Points on a hilly landscape, in no order, each with its height.
A ball rolls from a point to the lowest of its 2 nearest points, and stops where none of them is lower. Distance is the straight distance between rows; heights are no part of it.
nit height 42.8: [ 10   3  -3  -8   3  18   8 -10 -20   8   0 -12 -28 -27  -1 -18  21 -17
 -17  15]
zore height 26.9: [  4  -9 -16 -25  -7 -10   5   4 -13 -11 -14 -38 -17  -5   7 -17   3 -24
   3  25]
pelen height 42.7: [  8   5  29  -7  -7  -2   7   6  34  -4  -7   7 -11   2  18 -26   2  -1
  -5 -15]
Gofe height 31.5: [  4 -21   1 -10 -23 -28  -3   6  13 -22  -4  15  24   1  16   9 -10  -7
  11  -6]
duve height 47.7: [ 15  -7   9  -6 -16 -10  -5  -3   3 -14   8  12  47   8   2  19 -13   1
   3 -18]
darev height 50.6: [ -4 -23  18  -2  -7 -16 -15 -13   1   6   7  23  23 -23  -6  28   0   3
  11 -11]
nozuz height 39.9: [  4  21 -13   9  13  27  14   8  -4 -11  -6  13  -2  17  20 -13   2   2
 -26   2]
foma height 22.3: [ -4   5  -9 -22 -19   3 -10 -24 -10  -1  15  -8 -22 -27  14  41   6 -17
 -17  27]
rul height 25.8: [-11  -7  12  12   4  -5  -5   1   3   5   2  36 -11 -28  35  -6  14   7
 -20  -9]
mez height 18.9: [ -8  -1 -31  17  -4 -15  13  24  -2 -14  -2  19 -24   6  37 -13  -3   1
  -4  13]
dolil height 27.3: [ -3  13  24 -12  -2  -7  -7  -6  19  19   4 -20 -10   4 -31  -5   8 -12
  -2  -1]
Lef height 76.7: [  1   3  14  -6   5  -9 -14   0  -7  19   0 -20  27   9 -41  -4  -8   9
   6   6]
zipe height 47.6: [  6   8  19   4 -11 -13   5  19  39  -3   4   7  -9  11  14 -22  -6  11
   5 -22]
dadu height 56.2: [ -6  -9 -15 -21   0 -15 -13   2 -20 -12 -20 -26  30  10 -16  10 -16  -8
   5  19]
kapu height 31.4: [ -6 -14  26 -13   4 -10 -17 -14  -4  19  -4   8  12 -27 -16   3   4  -3
   2  -3]
Duv height 33.4: [  3   4 -22 -10  17  23   5  -1 -24 -18 -15 -20   5  11   2  -8  -2 -10
  -8  19]
dodi height 25.7: [ -5  10   4  15  18  24   1 -10 -14  28   9  18 -18  -8 -24   3  15   5
   0  -2]
Pegu height 13.2: [-14 -21   3  11   4  -6  -4  -6 -10  24   2  27 -29 -26   3   2  19  -4
  16   1]
Tun height 55.1: [ -7   1 -20 -17  -3  -5  -8   1 -15  -6  -9 -17   9  11 -14  19 -11 -14
   1  27]
Mizir height 66.4: [  4 -11  16  12  -8 -16  -2  10  20  20  10  11 -12  -5 -18 -12  -4  14
  44 -19]
ris height 37.9: [  7   0  34  -5  -8  -4  -1   1  27  -2   0  16   5  -8  16 -11   0   3
  -3 -20]
dubi height 36.6: [  2  -6   4   7   9  15  15   2 -11  10  -4  14 -31 -16  12 -26  15  -8
   0   1]
kif height 14.0: [ -9 -23 -32   2  11  -4   8  12 -25 -14 -19 -16   4  11   2  -6 -10   1
  19  13]
pive height 20.1: [ -8  17   7   0   5   9 -11 -16  -6  25  11   0  -4  -3 -31  29  12  -4
 -14   7]
fop height 40.3: [ -4   7   4 -14  -3 -17  -1   3  21   2  -5 -48  -8  19 -24  -5  -1  -7
   7   4]
Tufut height 22.2: [-11  -6 -16   9 -15 -28   6  19   7 -20  -1  20 -18  -2  38   0  -4  -6
  -7  15]
folu height 29.8: [ -2  -6  16  14  21  22   0  -9 -17  24   1  27 -11 -19  -8 -12   9   9
   7  -5]
modu height 12.2: [  0 -11  -2 -19  -3  -2  -3  -1 -11 -13 -14   3  16  -5   3  11  -8 -19
  -6  16]
voket height 38.5: [  1   9   1 -17   8  -4   0  -4  16 -10 -14 -57  -2  21 -18 -15  -3  -7
  -3   2]
tur height 37.3: [ 10  15   0  -3  13  33  17  -2  -6 -13 -11   1  -5   6  18 -18   6 -12
 -23   8]
gimo height 60.7: [ -1  14  -6   6  -7   2  12   7  28   4   8  -9 -32  19 -10   4  11  -7
   5  -3]
danad height 65.3: [ 25 -14   7  15 -10 -11   4  13 -10   5  19   8  26   1   1  -9 -14  19
  38 -27]
tidi height 13.9: [  5 -10  -2  -1  13   0   3  -3   3 -20 -16 -38  25  21 -10 -18 -20  14
  17 -18]
Panaz height 16.9: [ 16  -4   6  -2  14  12   4  -3   3 -27 -10 -27  35  23   4 -23 -19  15
  11 -20]
fezu height 18.1: [-16  -4 -27   9   2 -10   1  10  -5   5   0 -18  -5  24 -28  21  -8   8
  22   8]
Gafuz height 27.4: [  0   4 -10 -29 -10   2 -11  -9 -35  -1  -4 -18   5 -15   2  16  -3 -21
 -16  38]
Bezek height 52.8: [-10  16  21  -4  -4  -3 -12 -17  27  24   9   0 -21  -6 -24  21  19  -9
  -2  -9]
vap height 69.1: [  2 -20  13   4   0 -13  -4   5  -1  22   3   6  -3 -10 -26 -17  -6   8
  38  -9]
dupu height 30.7: [  4  22  15  -5   9   6  -3  -7  12  20   5 -35 -15  11 -34 -18  10  -7
  -9   5]
las height 20.2: [-10   0  -5  -9  -3   9  -9 -20 -13   4  11   7 -15 -27  19  43  13 -13
 -16  21]
zuvas height 74.8: [ -1 -10  15  -7   1 -19 -14   6 -12  22  -4 -21  14   0 -34 -21  -5   5
  12   9]
fuda height 61.5: [ 16  30  25  12  -5   4   0   5  31   4  17  20   9   4   8 -13 -12  23
 -13 -32]
Tak height 22.1: [-12 -13   3  14  -7 -20   2  11   4   2   0  37 -17 -23  37 -10   7   4
  -7  -4]
ligob height 16.3: [-11 -22 -37  -1  -1 -13   2  13 -17 -24 -13  -9   7  16   7  14 -15  -3
  23  17]
Tabi height 37.4: [  3  10 -10  14   5  15   5   6 -13  -8   1  34  23   5  15  -4  -9  17
 -19  -7]
Zak height 16.4: [  4  10 -19  20 -10 -24   0  17  19 -17  14   4  16  26   9   0 -16  25
   4 -24]
veze height 62.9: [ -9   5  -9  16  -6 -11  11  17  32   2   5   0 -22  25  -3   2   2  10
  15 -11]
Ludu height 55.0: [ -9  12  25  10  -1   2  -7 -14  27  24  11  16 -16  -4 -20  18  14   4
   8 -17]
zede height 37.5: [ -8 -11  18 -24 -13 -27 -20  -1 -16  16 -11 -18  15 -17 -15  -4   6 -16
  -5  22]
fiba height 50.5: [  4  12  22 -22  -7  -5 -13 -13  -5   9  -4 -31   6 -11 -12  -9   9 -24
 -25  21]
Samu height 13.6: [ -2   6 -20  17 -11 -21   3  19  12 -16   6  20   7  14  18   0 -13  16
  -6  -8]
Zib height 14.6: [  1 -15 -12 -21  -7  -4  -6   4  -8 -33 -23   3  25   1  19  10 -12 -15
  -1  15]
zos height 79.7: [  4  15  -2 -12   2  23  -2 -19 -16   7   7  -8 -15 -21  -4  16  15 -14
 -28  18]
monas height 32.7: [ -2  17 -12   2  -4  22   4  -3 -12 -12   4  19 -12  -5  38  20   5  -9
 -32  19]
Debuv height 21.3: [ -5  15 -25  -8  11  16  -1  -2  -4 -25 -12 -27   7  27  -2  17  -6  -7
  -2  10]
rar height 21.1: [ -5  -9   8 -25 -15 -12  -8 -15  -5   5  -3 -12 -23 -34  11   9  17 -27
 -12  16]
zise height 26.2: [ -2   4  -7  -1 -15 -12   8  12  19 -17  -4   9 -15   9  29   6  -2 -13
 -11   8]
Nomug height 51.4: [ 12  15   3 -20  -5   6  -8 -10 -19   5  -2 -37   4  -7 -11  -8   9 -19
 -28  30]
fori height 29.4: [ -3 -18 -11  -8 -14 -21   0  10  11 -19 -11   3  13  10   9  13 -11  -8
  14   4]
debi height 18.0: [ -3   0  20 -15  10   6 -11 -14 -18  20  -4  -8   3 -24 -15  -7   9 -13
 -16  13]
Mit height 52.9: [ -1  21 -28  -3   3   5  -7   1 -24   9   1 -51  -5  17 -22   0   6   1
  -7  28]
dete height 33.7: [ -2   0   6 -19 -17 -12  -1   0  24  -9  -6  -7  -1   5  -1  21   1 -23
  -2   4]
fub height 48.9: [ 12 -18  22  -7 -13 -12  -9  -9   2  -4   9  14  40 -11  -7  14 -10   1
  14 -19]
biba height 36.1: [ -4  21 -18  12   4   7   1  11  -7 -15   1  32  14   5  22   4 -14  11
 -35   1]
pomuz height 41.6: [  6  22  -9  11  17  34  13   6   1  -5  -1   5   6  25  -2  -4  -1  10
 -15  -3]
gibem height 26.8: [-11 -14 -32  13   7  -1   0   4 -11 -32 -18 -23  22  28   8  -2 -13  20
  17 -14]
solu height 20.0: [ -4   8 -25  -7   3  10  -6   6   0 -37 -17 -11  16  28  16  17 -11  -1
  -2   9]
pinu height 8.7: [ -8 -12 -27   3   2   7   9   4 -36   9   0   7 -21 -11   0   5   7 -11
   9  26]
vumol height 33.3: [ -3 -13  14   4  21  18   3  -7 -24  14  -7  21 -13 -26   4 -23  11  -3
  -4   2]
godo height 23.6: [  2  15  -1 -11  15  17  -2  -8  -2  -2  -7 -19  17  16 -26   7  -5  -5
 -11   9]
lan height 43.1: [  2  -7  16   3 -15 -19   4  13  37   0   5   6  -5   9   1  -3  -4   6
  19 -20]
lediz height 15.8: [-15 -17   3   7  -6 -12  -4 -10   5  16   5  17 -37 -25  14   5  24 -13
   8   3]
viz height 12.0: [-13 -24   9 -10  10  -3 -10 -15 -21  13  -5  14 -10 -38  13   5  18 -10
  -3   9]
nuti height 77.9: [ -3  17  11   3   7   1 -16  -2 -15  28   4 -24  16  15 -42  -2   2   6
 -11  21]
zizu height 51.1: [  2   3   1  13   7   8  16  17  16   2   0   1 -15  16   4 -23  -1  14
  11 -13]
lero height 45.3: [ 15  -7  -4   9  -5  -7   4   7  -1 -15   7   3  35  18   8  -8 -15  17
  15 -22]
Gapi height 16.0: [ -2   3  19  22 -13 -17 -11  -2  18   9  26  35   6 -13  11  14   0  22
  -5 -26]
sanob height 59.7: [ -1  -5  30   9  14   8 -19 -19   9  25  12  27  -1 -29  -1   4  10  19
  13 -22]
Lifus height 17.8: [ -7  17  -4  -1   1   7  -3  -6   4  14   5  -6  -5  10 -30  24   3  -7
  -4   7]
mipa height 42.6: [  5  10 -14  14  19  31   9   2 -11  -4  -1   3  19  25 -15   0  -9  18
   0  -6]
Gimar height 47.0: [  7  -8  24 -29  -1 -11   0  -1  17  -5 -15 -21   4  -3  -8 -21  -2 -23
   0   3]
navu height 46.6: [ 23  -3   8   1 -12 -16  -1   4  -5 -13  16  11  47  11  15  -2 -15  10
  11 -26]
som height 55.3: [ -4  13  11  -2 -10   0  -5  -5  24  -8   1  19   4  -1  21  24   3  -5
 -26  -5]
gipeb height 11.3: [ -5 -15 -25  -4   5   2  11  10 -27  -3 -10  -6 -11   2   1  -5  -3 -10
   9  23]
mebo height 34.7: [  9  22 -28  -3   8  21  11  -4  -9   1   2 -42 -25  10 -16 -12   9  -5
 -10  15]
Nanes height 41.9: [ -4  25 -29  14   6  11  11  16   0 -17  -2   8 -13  21  29  -9  -5   8
 -22   6]
Loba height 64.4: [-10  -5 -16  26 -13 -20   9  18  23   3  12   8 -11  25 -10  12  -3  17
  24 -10]
nol height 16.8: [  3   4  -6  17  -4  -8   6  18   6  -3   9  26   4   5  15 -14 -10  21
  -5 -14]
vatob height 31.3: [ 21   0  27  -6   9  14   8   1  16  -8  -7  -4  19   7  -2 -27 -12   5
   0 -14]
Sog height 13.8: [ 10  13  26   8  13  27   2  -9   8  12   6  13  10  -1 -17  -2   0  12
  -5 -14]
Nofel height 26.3: [  2  -5   7 -10  -6  -3  -9  -8   0   0  -1   7  31   1 -24  23 -10  -4
   1  -1]
mugig height 40.1: [  1   9  -1   5   4  19  15   2  -7   1   1  14 -31 -15  32 -15  19 -10
 -22   3]
fodub height 43.6: [ -5  13 -29  13   8   5   6  14   3 -26 -10  -5   2  29  26 -10  -7  14
  -8  -4]
povi height 45.9: [-11   3 -23  -2   3  -7   9   0  -5  -2 -11 -60 -23  20 -11 -13   2  -2
   7   7]
pego height 37.6: [ -2  -9  40 -10   6   0 -10 -15  15  17  -1   9 -12 -28  -1 -11  13  -5
   8 -13]
Mobup height 25.9: [ 11   8 -15 -28 -15   8  -1 -10 -18 -10  -4 -24 -14 -15   9   6   2 -23
 -15  31]
Fom height 60.4: [ 11 -33   1  -1 -14 -26   2   8  -3 -10   5   7  27  -1   0  -4 -15   2
  32 -13]
Posip height 25.4: [  0   5  13  29   8  12  -4  -1  -7  18  18  44   3 -18  13  -5   3  31
  -7 -21]
tubim height 22.6: [-10  13   4   5  13  19 -12 -23 -14  30  11   7 -17 -20 -21  18  22  -2
 -14   5]
sapu height 12.3: [-11 -30   1   4  -9 -17  -1   2  -6   2  -3  26  -5 -22   8  11   3  -6
  11   8]
soso height 34.9: [  9   5  -7 -11  14  23  12  -7 -19  -9 -10  -9  -4  -3   5 -14   4 -19
 -17  17]
mipo height 20.8: [  4   7  20  15  17  22   2  -2  -4  11   6  36   7 -15  14  -7   3  19
 -19 -15]
Nas height 45.5: [  3   0 -10   3   6   6   9  10   6 -20 -13  -7  13  22  12 -16  -9  10
   1 -10]
Tok height 34.6: [ -6  16 -13   9  -2   9  -3   1  -9 -13   1  32   7  -3  35  22  -6   0
 -34  14]
kuz height 9.3: [-16 -26   6  -3   1 -14 -12 -12  -3   9  -1  21  -7 -34  13  24  17  -7
   2   6]
raf height 21.8: [-14  -7 -24   2   2 -17   2  12 -16  15  -2 -31 -18  11 -23  -6   3  -1
  17  16]
kitud height 17.9: [ -1 -27   5  10 -12 -23   2  14  -2  -3   1  35   0 -20  25 -16  -4   7
  10  -8]
zed height 16.6: [ -5 -15 -27 -13  -5  -6  -6   6 -17 -29 -14   2  12   8  18  22 -15 -13
  10  23]
gupe height 58.5: [ -1  21   5  12   2  15  10  -1  21  21   9  -1 -36  11 -20  -3  18  -3
   6  -8]
roten height 23.3: [  0  16  20  -7  -3  -2 -11 -15   3  27   4 -19 -19 -17 -24 -11  21 -11
 -10   5]
tupif height 14.5: [-14   0 -13  13   3   5  -6  -8 -17  23  11  16 -18 -11 -21  25  11  -2
   4  15]
Motal height 48.8: [-13  -7  22 -16   3  -6 -16 -22  20  12   7   5 -12 -31  12  26  26 -11
 -11  -3]
kez height 13.4: [ -8   1 -26  14  -7  -4   4  11   7 -12   2  11   4  24   2  25  -9   7
   6   6]
ripo height 27.0: [  2   2 -32 -11 -12   0  12   5   2 -21  -2 -33 -34  11  20   3   3 -13
   8  21]
puz height 43.3: [ -5   1  11   4   5  12   4 -10   5   6   6  19 -31 -28  33  -2  29  -7
 -21  -1]
far height 19.6: [ -9  -8  -4  17  10  18   6  -1 -20   9   1  34  -9 -14  11   5  11   4
  -5   5]
Lege height 46.8: [ -1 -16  27 -20 -13 -15  -3  -5  23  -5 -11   6   7 -14   9   4   0 -16
  -1  -7]
zif height 62.0: [  9  -9  24  16   3   3 -11  -8  -2  23  13  27   2 -25  -5  -8   0  20
  29 -24]
Pimas height 23.0: [ 23  13  31  13   7  17  -5  -1  16  18  15   4  11  -3 -19 -10 -12  20
  24 -27]
lolen height 16.2: [-14   0  -6  23   7  11   3  -6  -7  16   9  33 -27 -15  16  15  20   2
  -8   4]
nebi height 43.5: [  4 -19  21 -21  -8 -16   4   6  20 -11 -17  -6   3  -5   8 -17  -4 -15
  12  -3]
subud height 18.5: [ -7 -11   1 -10 -14 -12  -3 -13   7   8   5   2 -38 -33  16  14  24 -22
  -1   9]
rumoz height 59.9: [ 13  24  16  11 -10 -16  -6   3  15   1  29  24  20  -3  15  -6 -17  21
 -18 -34]
gedi height 17.6: [-13  -3  -7   5   3   3  -6 -13 -13  13   9  14 -15 -23   1  33  15  -8
  -6  14]
mol height 41.8: [ -9  -3 -14  14  12   2  15   6  14  -7 -11 -32 -10  30  -5 -10  -5  16
  18 -16]
Zirol height 37.0: [ -1  -2   3  -9  -2  -4   7   3   3  10  -4 -14 -22  -2 -13 -10  10 -16
   3   7]
Guzul height 12.1: [ -6   9  17  16  -4  -3  -7  -6  22   9  13  28   0  -5   8  19   7  13
 -12 -18]
sopo height 40.0: [  2  -6  15  -1  -8 -10   0   3  23   5   3   6   3   4 -15   2  -4   3
  19 -13]
Nel height 15.9: [-12 -16 -15   5  10 -14   2  10 -13   6 -10 -33  -1  15 -24 -14  -9  12
  26   1]
Turaz height 27.2: [ -9 -15 -20  -1  -8 -17   2  11  11 -26 -14 -16  11  21   9   5 -12   4
  17  -4]
Vemov height 12.7: [-14   5 -13  25  -6   2   6   6  -1   7   9  28 -27  -1  11  21   9   0
  -6   7]
regim height 65.8: [  0  -5  -6  24 -11 -17   4  16  14   5  18  20  -3  12  -2   1  -5  21
  23 -18]
Kul height 33.5: [ 12  21  -3  -7  11  18   8  -7  -2   6   3 -37 -16  10 -21 -17  11 -10
 -16  13]
Lor height 14.7: [ -4 -35  -2   5 -12 -21   2   8 -12  -6  -3  31  11 -18  19   4  -5   1
  13   1]
Kelap height 11.2: [ 26  11  29  11   5  19  -1  -5  -3   5  14  22  30  -7   2  -9 -13  19
   0 -26]
nupa height 38.0: [ -9   7 -24  11   7   2  14   8   3  16   7 -23 -36  18 -22  -2  12   1
  16   4]
Sogum height 28.6: [ -7  -6  15 -13  -5  -9 -11  -7   2  11  -5   1   9  -9 -19  12  -1 -11
  -3   3]
govo height 34.3: [ 20   4  24 -14  -1   6   3   1  20 -19  -7   4  29   7  11 -19 -13   2
  -8 -18]
Karur height 10.4: [  7  15  10  11   6  23   2  -4   4   4   9  19  25  13 -16  14  -5  16
  -6 -16]
Guzuz height 20.6: [ -2  17  23  -9   9  10 -18 -25 -10  28   6 -14  -5 -22 -20  -3  22  -8
 -24   9]
lin height 15.6: [ 17  14  22  11  11  26   4   2   2   0   6  25  19  -6  11 -21  -9  20
 -15 -20]
Zufo height 23.2: [-10  12   4  20 -12 -14   5  13  30   9  10  22 -37   2  17  -3  13   4
  -3  -9]
purap height 27.8: [ 20  12  42  14   7  18  -5  -6  20  18   7  14   3 -16  -4 -16  -5  20
  13 -27]
Sute height 62.7: [ 16 -25  12   5 -14 -22   5  14   2   0   7  10  14  -6   9 -20 -13  11
  35 -20]
Larim height 39.8: [  0   1 -11   1  -3   3   7  -2 -10  17   7  -6 -40 -13 -12  -8  21 -13
   6  11]
Lav height 28.2: [ -4   2 -18  10  17  14   1   0  -5 -35 -23 -32  21  31   3  -5 -12  15
   5 -16]
ralem height 21.6: [  5  -1  31 -17  13   8  -1 -12  -2   8  -6  -6   5 -12 -14 -18  -1 -12
 -10   3]
Lage height 30.3: [ -1   3   6 -18 -16  -5   1   0  16 -18  -8   2  -5  -1  23  17   1 -24
 -12  10]
depaz height 64.2: [  5  -4  17  23  -7  -4  -4   2  14  24  14  27  -9 -11 -10  -5   1  20
  34 -23]
betiv height 28.9: [ -4  -8   4 -11  -6 -26  -7   3  16   1  -1 -30  20  18 -33   2 -14   6
  22  -8]
Vunad height 8.9: [ -2  -7  -1  -3  -5   4   3   1  -3 -13  -8  19  11  -4  15   9  -3  -8
 -11   5]
maku height 11.4: [ -9  -4 -20  10   7  11   4   4 -20  12   3  11 -12   3 -14  15   3  -3
   6  17]
Vibi height 28.7: [ -6  -2 -20 -15  -5   7  -3  -7 -35  -4   0  -1  -7 -11   6  26  -5 -18
  -7  36]
zarap height 54.3: [  1   3   3   9  14  17  12   5   4  11   1   0 -15  10 -14 -16   3   3
   6  -2]
Vus height 33.6: [ -3  -7   3  -1  -5  -6  12   9  13   3  -4   1 -26   2   4 -13   9 -13
   8   1]
pulel height 53.6: [ -8   5  10  -3  -3   6  -5 -12  12   2   4  15   0 -10   6  35   8  -7
 -17   1]
vos height 81.4: [  9  15  17  -6  15  33   7 -18  -2   5   0   1 -12 -10   1  -6  16 -13
 -27   0]
fik height 49.3: [  8   4  22 -32  -3  -5  -3  -9   3  -5 -13 -31   7  -5 -10 -15  -1 -27
 -16  15]
tob height 29.7: [ -2 -14 -26 -18   2  -2  14   8 -14 -23 -19 -28 -16   3  22 -17   0 -18
   8  19]
nosid height 35.2: [ -5 -15  11 -26 -10 -27 -15   2  -6   4 -14 -18  21  -4 -18  -1 -10 -14
   4  17]
bag height 18.2: [  9  14  28   5  11  16  -5 -10  14  21  10   1   9   4 -36  -2  -6  12
  10 -16]
vepes height 33.0: [  8   5  36  11  -3   2  -6  -2  26  13   9  26   0 -18  11 -11   1  17
   5 -30]
beteg height 7.9: [ -1  17   5  14  -1  12   2   0  14   1   8  27  10  12   1  18  -1  13
 -19 -10]
kag height 22.4: [ -2 -12 -13  11  -4 -16   3   3  10  -9   2 -24  20  28 -15   8 -15  21
  31 -24]
zifi height 23.7: [  3  -7  -3 -30 -17  -9  -2  -5 -11  -4  -6 -24 -17 -21   6  -4   7 -28
  -8  23]
gepet height 5.6: [  3 -20  -8  -2  -3  -1   4   9 -16 -18 -11  25  25  -4  20  -4 -11  -1
  -4   4]
Gilat height 16.1: [ -8   4 -22  21  -5  -5   9  18   2  -5   3  20 -17  11  20   5   0   3
  -4   8]
Zuler height 35.7: [  4   8  -3 -15  10  10   9  -4  14 -23 -17 -37  -2  21   2 -16   0 -12
  -5   2]
nifu height 32.1: [ -1 -17   5 -21  -6 -27 -10   3   3  -3  -9 -29  29   8 -26  -5 -15  -1
  15   2]
rela height 23.1: [  3 -15  -5  11  12  17  11   3 -27   5  -4  27   7  -6   0  -8  -2   8
   3   2]
kon height 14.3: [ 28   6  20   7   7  18   1  -3  -3  -5  10   6  40   7  -6  -9 -17  16
   7 -23]
Sonik height 15.4: [ -7   5 -14   6   0   2   2   4   6   2   4   0   2  21 -21  24  -4   2
   8   5]
rutad height 34.1: [ -3 -20  21  -3   7  -3  -8  -8  -2  16  -4  20   0 -26  -5  -6   5   0
  11  -9]
gitom height 9.7: [ -7 -17 -11   0  15  -8   2   0 -12 -11 -17 -41  19  17 -18 -17 -17  13
  20  -5]
sidos height 24.4: [  4  10 -16 -12 -21   8   2 -11   0  -6  13 -10 -34 -14   9  26   9 -19
  -7  24]
kaba height 22.5: [  2  24 -15 -14  15  18  -5  -9  -7 -11  -8 -40  15  27 -18   8  -6  -6
 -13  12]
Luv height 41.4: [  4   5  -8   6   3  17   7 -13 -18  21   6  -1 -42 -24  -9 -15  26 -11
  -8   7]
ruf height 24.9: [  0   8   5 -14   2   0 -12  -7  -1   1  -3 -11  33  12 -34  20 -10  -4
  -7   7]
nire height 58.8: [ 10  19  -5  10 -12 -24  -4  11  15 -14  21  24  18   6  14  -8 -22  18
 -16 -29]
zova height 39.3: [  7   8 -22  12  19  22   8  10 -18 -22  -9  11  27  24  14 -19 -12  22
 -10  -8]
Lufo height 14.9: [ -4 -12  13 -14   6  -2  -7 -13 -20  16  -5  -1 -13 -32  -1  -9  16 -18
  -7  10]
laz height 53.9: [ -6   5 -20  -8   9   0  -2   3 -19   5  -7 -32   5  16 -24   1  -3  -3
   0  19]
potiv height 50.8: [-12   7  20  -8   4   2 -15 -26  13  23   9   1 -15 -20 -11  27  24  -9
 -11  -5]
pofef height 36.9: [ 14  -7   9 -18   0  -2   1   4  13 -33 -17  -5  35   9  18 -21 -14  -2
  -4 -12]
sosir height 43.8: [-14  -2 -22   3  11  -2  10   0   1 -15 -18 -42  -7  25  -5  -5  -8   7
  12  -3]
dur height 40.2: [-12   5 -24  18   7   2  18  10  12   0  -2 -24 -25  33 -10   2   2  12
  17  -7]
zege height 9.2: [ -7 -19  14  16   5  -3   1   2  -5  17   1  34 -24 -27  16 -20  10   5
  16  -7]
Sel height 36.7: [ -4   1   9 -18 -13 -21  -2   3  27   2  -3 -23 -10  11 -16   9   3 -20
   9   3]
Mapu height 17.3: [ -6  16   6  16 -11 -10   1  11  31   3  13  27 -12   4  11   3   0  13
 -14 -14]
rupav height 26.4: [ 15  -1  36  -9  15  12   1  -4  11   5  -6  -7   7  -6 -16 -29  -9  -2
   5  -6]
buvo height 8.5: [ 12 -21  -7   3  -6  -8   3  10 -22 -19   0  25  37  -3  21 -15 -15   7
   7 -10]
Tipem height 80.5: [  1  14   1   0  11  32   8 -15 -11   7   2  11 -13 -11  10  12  16 -10
 -27   9]
siba height 58.6: [  8 -27  -3  -9  -3 -11   1   4 -13 -13  -7   1  31   2  -6  -5 -14   1
  19  -4]
muziv height 16.7: [ 24  -1   5   0  13  16   3  -4  -8 -15   0  -9  46  15  -7 -14 -19  15
  11 -17]
Mer height 52.1: [-12 -11   9  -2  -1  -4 -12 -15   5   5   7  25  16 -19   3  42   6   2
  -7  -4]
gusa height 78.7: [ -4  13   2  -6  -1   4 -13  -6 -23  23   2 -19   4  -1 -29   4  10  -7
 -18  24]
bove height 72.1: [ -2 -13  16  -2   3 -16 -13   5 -14  27  -3  -7  -2 -16 -30 -27  -1   5
  25   5]
zof height 52.2: [  8  19 -14 -15  -3   6  -8  -4 -23   0  -2 -54   6   9 -15  -9   5  -7
 -19  32]
sikuf height 30.4: [ -2  -2 -19  -1  -3  14   6  -3 -22  -8  -2  15 -11  -7  23  22   1 -14
 -12  25]
fipa height 38.4: [ 14   3 -13  13   8  13   5   8 -23 -16   1  21  39  12  13 -13 -15  20
  -9 -12]
pigis height 18.4: [ -5   0 -30 -13   0   6  -3   5 -14 -37 -15  -9   2  19  29  14  -9 -11
   2  22]
tabez height 24.0: [ -5  -6 -31  -5 -11 -16   9   9   3  -5  -1 -32 -34  12   1   6   4 -13
  18  15]
kap height 82.6: [  9   9  18   1  23  35  13  -9 -11  10  -4   5 -11 -10  -3 -26  10  -8
 -16   3]
bul height 33.8: [  4  10 -18 -15  11  12   3  -7  -7 -24 -18 -56  -5  16   1 -14  -1 -14
  -9  11]
Musug height 21.0: [  1  -5   0  14   6   8  11  13  -7   2  -1  28   0  -1  13 -19  -3  13
   0  -4]
rabu height 39.7: [  7 -17   8 -27  -1  -9   1   4  10 -26 -25 -14  22   5  10 -13 -12 -15
   4   0]
bupid height 8.3: [ -1   5 -30  -3 -13  -1  -3   5 -33  15   9 -28 -20  -3 -15   3   8  -7
  -1  33]
milu height 49.4: [ -5  -9  33 -18  -1  -5 -11 -15  21   2  -3  13   7 -27  12  18  13 -11
 -13  -9]
sigas height 25.5: [  1  -9  -2   1  -8 -19  -1   4  16   2   9 -14  16  19 -31  11 -12  12
  32 -17]
Bibar height 19.1: [  5  -4 -10  18 -10 -18   6  13  19 -10  10 -12  16  29   1  -1 -13  27
  26 -29]
pureb height 11.8: [ -7   2 -29  17 -14 -22  -2  17   5 -22   3  20   9  18  18  19 -15  10
   0   6]
besok height 57.5: [ -3   8  30  15   9  13 -10 -15  17  27  11  25  -9 -13 -15   6   9  17
  10 -22]
tep height 28.4: [ -7   3   9  14  -4   2  11   8  15  10   3  19 -32  -2  10 -11  12  -1
   4  -8]
supa height 29.1: [ -9  -3   6  18  -1 -14  -7   2   0   2  15  43   6 -25  29   1   0  21
 -23 -15]
Nalib height 43.9: [  6  -3 -12  11   6   8   5   5  -2  -6   3   1  25  19 -10   0 -11  16
  13 -12]
miv height 24.7: [ -8 -18 -21   6  -1 -15   1   4   3 -20 -13 -28  16  25  -3   5 -14  14
  27 -14]
beke height 79.3: [ -1  21  -1 -13  -7  12 -11 -18 -18  15   8 -19  -3 -12 -15  24  10 -15
 -26  24]
Gib height 57.7: [  1  19 -12   7 -14 -28 -10   7  15 -21  17  29  22   2  20  13 -22   8
 -31 -14]
kupa height 21.2: [-12  -2 -29  -3  -3 -17   0  10  -4   1  -2 -31 -19  18 -15  14  -2  -5
  18  16]
Geg height 31.2: [  7  -8   6  16  -7 -16  -8   1 -14  -1  20  41  23 -24  27  -3  -8  20
 -10 -21]
teted height 32.0: [  1  -2 -25 -15  15  12   7   0 -20 -27 -23 -38  -3  12  11 -14  -4 -13
  -1  16]
mak height 47.8: [  0   0  -5   8   3  -6  12  16  21 -13  -6  -8   3  25  12 -21  -9  20
  10 -17]
giret height 33.2: [ 14  -8  14  11  -6  -5  -3   4  -8  -2  11  31  27 -15  16  -8  -9  17
   3 -22]
sezo height 5.4: [-11  -7 -22  -4  -7  -9  -5   5 -40  21   2 -11 -17  -8 -15   2   7 -10
   6  30]
ropun height 56.8: [ -4  21  -4   7 -12 -11  -8   2  18 -17   7  29  14   3  23  26 -11   4
 -32  -4]
Kel height 36.2: [ 11  -6  17   8 -11  -5   2   4  10   4  11  20  17  -4   1  -3  -7  14
  13 -20]
Vagom height 27.1: [  4  12 -21 -11 -12   7  12  -1   5 -13   3 -14 -29   7  12  12   7 -18
  -5  16]
sufo height 56.7: [  5  20  -2   8  10  26  18  -1   9  13   8 -10 -34  11 -12 -13  17  -3
  -3  -2]
sape height 57.3: [  2 -17 -15 -13   5  -7  -4   4 -15 -16 -15 -14  32   8 -11  -1 -15   0
  13   7]
Keges height 46.3: [ -6  -1  20  -6   3   7  -4 -16  17   9   5  13 -24 -24  17  11  27 -10
 -15  -5]
Sefez height 36.0: [  2  13 -28   7   4  12  12   3 -15  14   6 -36 -36   8 -21 -12  14   0
   1  14]

Where does a ball stop that starts at each point below?
zova | zege
zede | gepet
zif | pureb
rabu | kuz

Call two points neighbours if one is among the 2 nearest of the other. Go from one point of each pair to the other, from neighbour to neighbour, staying as low as possible. Name the highest point that can't be avoided.
kupa and gitom | raf
beteg and Kelap | supa
pureb and pinu | Vagom
gitom and Vemov | rela
gepet and pinu | zed
Kelap and gitom | Panaz
